Points, in no order, along strands that fork and pass close to each other.
Two points are linked if the straight distance between their rows is under 41.9. Some points are linked to none.
<245>: -50,11,8,7,-29,-32,-18,24,24
<1053>: 17,-52,-36,19,-9,-36,-8,-13,-9
<44>: -7,21,22,21,57,24,0,0,-26
<554>: -34,18,-34,-8,23,-60,21,4,40
<1005>: 7,48,35,-41,37,41,28,0,22
<813>: 23,-54,-19,-7,-5,-32,3,-6,0
<653>: -51,7,-40,16,-11,-46,11,17,24
<938>: 30,21,26,-59,-8,41,37,8,22
<9>: 24,-8,-1,-66,8,-14,21,-21,61
<153>: 23,50,23,-37,26,48,49,3,9
<487>: 2,-1,-21,-9,51,-39,19,-10,18
<582>: -18,12,-26,60,16,-20,-25,-14,-27
<810>: -4,-5,-11,8,37,-29,5,-5,3
<858>: -36,-1,19,14,-41,-19,-35,19,10
<139>: 4,28,25,3,55,38,20,6,-24
<975>: -49,6,-68,48,-26,-26,-5,1,-4
<251>: 12,-23,11,-34,3,-10,5,1,16
<1060>: 30,-23,18,-15,-13,39,15,9,-23
<5>: 1,-9,-7,17,40,-12,2,-6,-13
<375>: 7,6,-9,58,36,16,-25,-24,-48
<1078>: -32,14,52,-2,-5,3,-30,19,10
<222>: -26,1,-45,40,-68,-19,-44,-10,-15
<476>: -16,16,-32,-18,37,-61,25,-7,47
<837>: -4,38,44,-37,33,30,13,5,19
<763>: 52,-22,7,-27,-40,42,40,20,-25
<720>: 13,-17,-8,28,27,4,-10,-13,-31
<839>: -58,30,-11,34,1,-27,-12,18,8
<456>: 21,-51,-4,-6,-16,-11,-7,-3,-6
<624>: 11,-22,41,-3,-35,39,-26,9,-22
<20>: 25,15,23,-8,12,52,33,17,-29
<961>: -26,22,9,-28,16,-38,3,4,47
<40>: 6,-13,19,0,15,13,-4,3,-16
<889>: -1,-9,24,26,-33,19,-52,-7,-25
<183>: -40,17,-59,47,-54,-14,-39,-9,-16
<306>: -40,12,-32,4,10,-55,13,11,29
<841>: 29,10,-19,-37,58,-4,41,-25,26
<750>: -25,3,5,-16,-4,-40,-3,11,33
<31>: -7,-28,11,-20,-30,-32,-15,13,23
<123>: -3,7,-24,61,21,-7,-34,-25,-40
<594>: -41,33,13,23,37,-24,-8,11,6
<230>: 35,-59,-6,-3,-28,8,-7,-7,-22
<425>: -21,22,2,43,57,-11,-8,-5,-21
<62>: 44,-50,-29,23,-2,16,-3,-21,-44
<952>: -39,19,-10,34,17,-31,-10,7,4
<289>: -58,35,-21,52,-26,-11,-33,5,-10
<399>: 60,-7,0,-32,-32,35,60,21,-19
<964>: 11,-14,16,-47,-1,-9,7,1,30
<282>: -55,0,-59,28,-21,-38,8,12,13
<898>: 23,24,-14,-36,66,1,39,-30,38
<148>: 34,-8,-17,-58,24,-12,33,-26,49
<350>: -33,25,26,16,32,-12,-14,10,3
<768>: -12,5,21,36,-34,14,-61,-7,-27
<1008>: -18,20,36,0,34,8,-8,8,0
<485>: 27,-54,-45,23,5,-30,-3,-19,-19
<896>: 19,8,34,-47,-3,35,24,12,8
<719>: 10,-30,36,-39,-31,7,-9,14,14
<129>: -18,-17,3,-23,-25,-45,-8,13,34
<589>: 47,-38,-18,22,-7,36,1,-14,-51
<838>: 20,9,27,11,8,58,14,12,-43
<736>: -48,-7,-42,26,-64,-25,-17,13,11
<331>: -64,30,5,17,-15,-30,-13,27,22
<165>: -36,-18,-47,27,-51,-37,-13,8,8
<178>: 6,-41,22,-21,-39,-12,-20,9,12
<689>: 40,-58,-33,17,5,-7,2,-21,-31
<1013>: 9,-9,11,-59,-2,-23,7,-6,54
<91>: 43,-27,-7,28,-10,48,-6,-14,-57
<48>: 35,56,12,-37,29,45,60,-1,18
<132>: 18,-34,37,-37,-39,25,-3,16,3
<903>: -9,-12,-32,37,-63,-21,-51,-14,-19
<466>: 12,-2,-4,42,39,17,-11,-15,-42
<851>: -15,22,15,30,62,5,-3,-2,-22
<249>: 19,2,19,28,8,55,-7,-2,-51
<288>: 30,-10,7,30,-2,53,-12,-10,-56
<107>: 44,24,8,-32,-2,42,59,14,-11
<568>: 14,37,14,-48,43,16,25,-21,51
<628>: 14,21,20,-3,40,44,32,6,-26
<1015>: 3,-41,-38,23,-24,-44,-11,-7,-1
<354>: -4,-29,6,17,-47,-13,-40,0,-7
<884>: 36,-8,-21,-47,39,-8,40,-23,30
<42>: 35,16,17,-22,5,46,47,18,-20
<775>: -21,-26,-45,27,-37,-44,-12,1,3
<454>: -8,-21,-3,26,-59,-15,-49,-6,-9
<974>: -27,21,13,45,-27,4,-59,-6,-23
<497>: -28,13,-11,48,14,-20,-21,-2,-15
<36>: -47,32,-5,53,-28,-7,-45,1,-14
<243>: 42,-25,17,-16,-35,47,24,16,-30
<237>: -3,20,39,-22,32,25,6,10,4
<77>: 28,34,18,-61,8,37,41,-8,41
<83>: 25,38,13,-54,30,30,36,-22,56
<477>: -33,2,40,1,-32,-11,-35,21,13
<1051>: 2,-33,24,-1,-38,-2,-31,6,-5
<627>: 1,28,10,-42,45,-11,17,-17,52
<842>: 21,-9,26,-29,-1,30,17,12,-7
<634>: -3,11,-23,-26,43,-49,19,-15,44
<716>: 61,16,-6,-33,-15,30,72,15,-9
<643>: 7,-17,31,14,-26,31,-38,-1,-27
<450>: -12,24,11,-39,29,-28,7,-7,52
<548>: -48,18,-65,51,-39,-14,-23,-6,-13
<304>: 16,-32,39,-17,-42,35,-19,13,-14

A fork is a point with three links, a tip a point with one. Leave the first point through the second and follow the links. Name the first fork or tip that comes.
<350>; <1008> => <48>
<251>; <964> => <898>
<91>; <589> => <1053>
<889>; <643> => <178>
<237>; <1008> => <952>
<763>; <399> => <20>
<884>; <148> => <251>
<1053>; <1015> => <736>
<839>; <331> => <1078>

Follow the links from the first point to the second, and from the first to the third. Name the last point that the two ways share.
<736>; <456>; <62> => <1053>
<123>; <245>; <1008> => <952>
<165>; <62>; <230> => <1053>
<245>; <375>; <1008> => <952>
<249>; <763>; <139> => <20>

Name the points in between on the shortest way along the links from the first point to the second, in order.
<582>; <477> => <497>, <952>, <839>, <331>, <245>, <858>
<91>; <139> => <288>, <249>, <838>, <20>, <628>
<898>; <9> => <841>, <884>, <148>
<425>; <107> => <851>, <44>, <139>, <628>, <20>, <42>
